Each row is a point on a tangle of strands that fork, close into loops and nearly touch. The rows are in no order.
(in the rows, 128 means zero)
Two points are linked if the straight distance between their rows is under 104. Some points are linked to none.
k_724: [172 136  46 143  97 124 152 174 153  62 187 164 136 172 101 151 114 140
 146 157 178 139]
k_902: [106  82 168 139 127 119 142 149 163 147 141 105 133  90 167  93  99 142
 111 118 166 126]
k_154: [143  99 101 128 111 127 148 123 189  73 161 107 175 105 135 115  72 111
 138 109 144 131]
k_797: [135 175  97 155 136 130  76 127 133 112 158 119 135  82  98 132 149 105
 158 151 111 158]
k_442: [116  78 147  94 126 142 133  64 183  83 151 108 119  89 176 140 101 115
 118  99 156 168]
k_364: [122 155 116 150 145 119  69 108 108 114 148 121 131  88 110 161 121 106
 131 107 144 138]
k_793: [104 122 106 184 184 115 101 128 120 103 185 102 105  89 138 157 125 109
 156  99  75 135]
k_999: [166 105 132 177 110 125  97 145  92  93 183 134 127 133 114 194 119 138
 107 118 123 128]
k_956: [132 106 169 188 124 109 134 166  95 163 116 130 101 138 133 132 159 163
 124 148  92 108]
k_331: [ 89 155 163  91 118 138 159 106 132 151 101  81 135 102 158 107 118 156
  79 115 120 117]
k_983: [150 128  88 162 124 103 113 121 171  96 146 103 153  92 118 127  93 104
 135 126 158 135]
k_703: [149 170  74 127 114 115 146 102 142 106 144 150 159 124 107 160 157  75
 174 134 159 149]
k_321: [172 109  62 133 119 163 152 163 139  92 138 130 169 174 114 155 165 151
 148 152 208 108]
k_218: [197  95 133 116  98 176 175 189 145 135 162 167 157 238  87 119 152 163
 113 168 164 132]
k_850: [143 141  73 137 128 150 188 144 170 148 111 123 168 160 106  90 165 156
 139 182 158  93]
k_727: [ 86 119 138 147  61 159 187 132 163 150 144 118 158 115 145  71 160 150
 113 152 135 134]
k_569: [166  99 104 153  98 118 153 193 154 128 121 139 159 141 115  90 132 136
 141 169 185  94]
k_449: [193 125 114 121 112 155 151 121 140 122 135 158 144 192  91 141 147 124
 126 161 152  89]
k_32: [166  95 139 179 102 124 134 173 129 137 124 151 136 147  97 103 136 154
 136 188 137  87]
k_618: [114  77 129 155 165  99 122 142 161 139 155 103 114  97 161 130  81 136
 117  91 181 133]
k_129: [ 89 160 134  93 171 118  81 148 136 152  90 114 108 106 133  87  99 104
 114  95 171 118]
k_317: [ 82 151 151 173 110 147 152 105 133 124 104 111 132 102 126  60 152 168
 134 118  85 110]
k_586: [153  97 152 115 108 136 167 106 190 123 111  88 170 114 134  76 109 154
 126 134 129 111]
k_287: [ 67  99 138 103 189 129 153  93 120 110 148 108 113  60 170 188 102 133
 122  72  98 152]
k_249: [114 121 127  97 110 130 123  71 192  99 141 124 146  74 149 130 118 106
 118 116 154 165]
k_892: [200  99 105 146 119 108 100 129 131 128 155 148 125 165  89 161  93  99
 119 159 116 139]
k_824: [ 72 154 190 137 194 117 137 149 100 158  85 110  97 114 145 111 144 173
 142  86 117 125]
k_631: [ 85 120 213 107 120 178 172 113 146 155 112  76 125 107 161 101 135 139
  74 126  98 145]
k_553: [ 55 182 175 132 155 128 126 153  95 149  76 123 123  98 139  77 165 171
 133  99 102 137]
k_719: [153  71 155  93  97 133 165 134 194  79 141  97 178 120 133 112  89 136
 117 137 141 121]
k_550: [130 186  92  98 112 130  71 122  76 121 122 154 113 125 119 173 132  87
 118 133 119 161]
k_288: [ 96 126 103  98  99 123 131  72 153 117 135 148 155  71 135 122 103 105
 117 126 177 112]
k_109: [103 126  96 144 110 135 132  92 123  87 151  92 138  74 164 160 125 125
 122  91 120 132]
k_677: [ 74 140 128  80 164 126  93 113 142 130 105 107 115  85 152 105  83  93
 116  84 160 157]
k_608: [184 108 158 178  93 157 140 155 119 141 124 170 123 178  81 115 168 151
 109 183 116 113]
k_458: [ 65  80 198  94 168 136 162 108 140 136 101 111  90 101 184 123 117 153
 112 100 128 124]
k_541: [185 109 176 142 120 136 119 126  86 171 116 114 120 186 124 171 133 114
 104 132 102 116]
k_787: [161 151 109 157 124 144  88 131 139 105 184 142 136 126  91 134 157  98
 156 170  87 175]
k_384: [136 150 139 134 116 111 134 122 153 170 101 129 143 111 128  96 141 145
 134 144 165 100]
k_779: [130 165 142 132 159 117  47  96 111 107 156 179  96 128  94 145 121 100
 136 129  80 160]
k_636: [ 57 129 193 113 117 151 156 106 122 124  70 108 109  85 140  76 148 155
 130  94  59 172]
k_936: [158 182 121 103 117 152 103 152 102 171  76 148  94 188  93  76 162 154
 131 160  70 131]
k_356: [108  55 196  84 136 141 149 119 164 127 127 105 101 118 179 129 111 124
  84 108 123 137]
k_447: [189  99 111 112 101 142 117 107 124 137 130 159 116 166  84 141  97 117
  92 144 125 150]
k_466: [105 119  65 135  57 104 159 135 172  87 187 128 150 105 137 140 122 128
 154 131 164 157]
k_968: [ 49 138 180  83 222 101 150 169 102 152  92 141  91 118 155 103 145 171
 158  61 107 127]
k_694: [132 160  77 105 122 104  89 131  89 142 105 149 103 133 109 148  98  81
 118 155 125 138]
k_943: [124 102 148 125 110 148 162 126 146 141  93  75 182 108 122  69 127 129
 126 145 105  96]
k_808: [137 156  81 123 107 161 173 127 162 161  73 101 156 134 102  59 149 138
 142 178 137 107]
k_46: [140 166  87  95  99 150  78 100  84 110 152 161 108 136  96 167 150 107
 124 127  80 184]
k_202: [178 154  91 127 108 125 121 104 128 133 148 123 119 160 112 181 146  73
 145 133 145 151]
k_573: [165 117 114 176 109 125  92 166 123  74 179  96 160 129 134 163 117 130
 137  97 154 122]
k_346: [167 153  63 126 117 117 169 124 163  96 142 139 188 117 115 137 127  88
 161 134 198 133]
k_283: [162 138 163  92 106 135 117 125  87 178  77 158  93 188 114 106 133 141
 119 148  70 140]
k_457: [174 120 123  81 112 144 108  97  82 130 114 175 102 148 105 176 102 121
  92 132  98 137]
k_234: [183 122  67 111 121 157 143 118 143 122 113 138 149 152  91 147 151 129
 134 161 183  78]
k_464: [ 82  68 122 152 158 115 109 111 160 101 175 109 114  75 160 133 103 104
 140  87 148 141]
k_195: [ 96 106 187 137  94 145 183 128 183 146 134  89 145 122 154  73 146 133
  91 140 120 149]
k_556: [147  98 174 165 102 135 142 150  80 184 125 140 104 175 132 129 150 133
 113 148  87 123]
k_795: [151 144 181  95 136 117  83 144  54 150  57 141 105 172 135 119 139 134
 133 120  77 123]
k_736: [179 112 124 125  97 130 126 125 112 165 132 108 132 203 119 184 140  97
 129 132 132 138]
k_918: [101  89 131 121 175  85 133 118 114 117 109 103 121  80 158 155  87 137
 140  99 109  94]
k_181: [ 79 159 148 123 142 129 155 124 114 153  91 105 136  84 136  77 126 168
 119 125  99 104]
k_147: [160 124 148 112 138  99 101 110  82 129 121 156 103 134 125 174  95 117
  97 122 100 134]
k_517: [143 160  77 120 130 105 122 116 121 142 121 148 147 146 102 129 100  63
 119 151 151 104]
k_689: [149 161 119  78 146  92  68 125  80 106  81 168  99 135 119 146 116 153
 147 101 111 120]
k_992: [132 120 158 138 186  97 110 121  71 120 118 152 105 131 125 189 107 118
 127 104  98 104]
k_475: [138 171 124 117 128 118  71  91  93 118 155 156  90 123  99 158 117 112
 114 123  36 192]
k_583: [106 115 172 168 146 102 123 156 102 171 119  99 118 121 157 143 152 137
 116 127 149  99]
k_690: [ 66 137 224  83 140 154 143 118 137 133  98  97 106 114 164  78 153 145
 109 103  74 160]
k_751: [191 112  85 163  99 127 102 149 154  91 181 142 132 144 107 155 124 109
 151 145 117 170]
k_763: [129 122 122 186  76 147 151 144 134 155 121  99 149 134 138  94 192 175
 144 131 135  92]
k_609: [201  88  58 121 105 145 156 111 148 114 171 172 117 205 116 178 136 133
 122 161 132 167]
k_132: [182 118  48 115 129 142 186 175 149  83 155 150 151 200 113 163 144 133
 145 167 188 136]
k_519: [ 73 116 108  78 178 113 146  96 117 104 116  86 118  67 162 149  89 126
 153  79  94 140]
k_547: [139 133 127 183 102 137  80 132 102  90 217 145 123 116 125 170 163 123
 133 123 107 139]
k_187: [133 153 124 136 111 157 135 124  83 160  98 155 125 162  94 109 169 133
 118 164 106  72]
k_367: [210 106  73 111 112 179 146  96 149  93 174 166 136 183  85 163 138 136
 130 152 128 202]
k_621: [119 135 143 119 123 102 148  96 177 128 153 135 159 116 143 106  96 104
 110 122 198 102]
k_893: [132 172 116 125 140  99 122 127  90 153  77 127 105 129 137 142 126 182
 133 127 100  85]
k_600: [ 39 144 156  79 230  87 136 164  96 126  83 158 115 105 139 139 102 143
 146  78 112 110]
k_499: [158 122 128 157  99 140 136 148 116 141 133  74 148 153 136 133 157 144
 124 149 147  75]
k_693: [201 107  94  96 103 158 128  64 143 108 153 173 134 168  67 151 116 116
 110 147  99 174]
k_268: [ 74 152 151 100 143 101 124 149  72 143  58 123 119 128 162 102 143 144
 177 123  78  88]
k_697: [111 169 143  97 145 108  91 137  96 163  97 155 110 175 118  98 116 106
 134 143 121  87]
k_251: [141 131  87 168 112 175 168 142 166 137 115 152 136 163  99  89 204 162
 132 177 153 105]
k_140: [109 150 121 180  75 155 168 133 163 159 133 132 148 128 112  83 195 150
 136 148 148 113]
k_633: [127 138  49 149  86 111 155 173 169  77 205 154 149 138 126 127 122 122
 165 147 177 155]
k_948: [ 82 128 134 128 186  85 137 123  89 123 118 134 121 111 153 185 112 128
 135  94 109  98]
k_158: [ 87 120 143 139 125  98 135 113 121 169 121 103 113 107 184 139 137 141
 130 113 151  96]
k_720: [207  93 152 119 102 166 156 143 125 157 126 170 147 197  95 117 158 138
 106 175 149 135]
k_852: [ 75 128 148  99 110 117 141 100 121 152 109 101 137  82 169 138 109 133
 102  98 143 116]
k_650: [ 81 156 108 112 219 107  82 118 102 122 127 124  82 114 135 145  86 120
 139  70 123 145]
k_256: [155 113 106 154 100 132 118 161 130 103 146  95 173 144 125 159 126 144
 130 124 169  80]
k_952: [ 99 106 181 114 187 127 141 132 122 167  82  94 106  88 170 106 109 146
 129  97 122 132]
k_379: [109 156 160 124 135 124 111 161  51 143  54 139 113 144 125 109 175 149
 168 125  76 116]
k_36: [123  87 189  70 138 149 127  81 173 101 137 108  99 122 168 160 112  99
  85 117 141 156]
k_530: [ 80 166 160 108 172 120  96 154  96 167  90 135 116 124 136  74 107 114
 117 123 140  95]
k_701: [136 151 134 123 143  89 105 113 145 154 136 152 121 164 118 116  98  92
 116 138 147  95]
k_64: [100 159 129 141 191 106  65 123  82 112 144 164  76 114 119 136 102  97
 145  96 103 144]
k_788: [117 176 138 121 120 121 103 159 111 162  80 147 110 180 101  58 147 112
 149 145  92 120]
k_207: [130 131  97 183 119 124 111 144 162  96 177 121 147  73 112 129 119 101
 153 150 146 161]
k_157: [ 58 108 118 173 187 134 110 122 133 108 170  98 112  67 152 137 112 109
 147  83 109 158]
k_869: [134  96 152 148  98 115 149 173 163 127 131 107 161 115 149  98 102 136
 125 145 187 115]
k_114: [ 93 155 105 161 120 114  94 101 131 118 167 113 129  66 153 163 130 114
 128  96 148 145]

A tip is a point with one link. Name the tips that can be reached along the links from each point below, in the order of the rows.
k_64 -> k_677, k_268, k_650
k_693 -> k_287, k_109, k_943, k_609
k_608 -> k_793, k_218, k_466

A piece is all that can be reached along the links. How many separate loops has the piece of each point below (a circle has one, a figure eight two, a Y none), and how many tips (points with one link)?
k_569 -> loops 0, tips 3
k_287 -> loops 0, tips 4
k_283 -> loops 0, tips 3
k_956 -> loops 0, tips 7
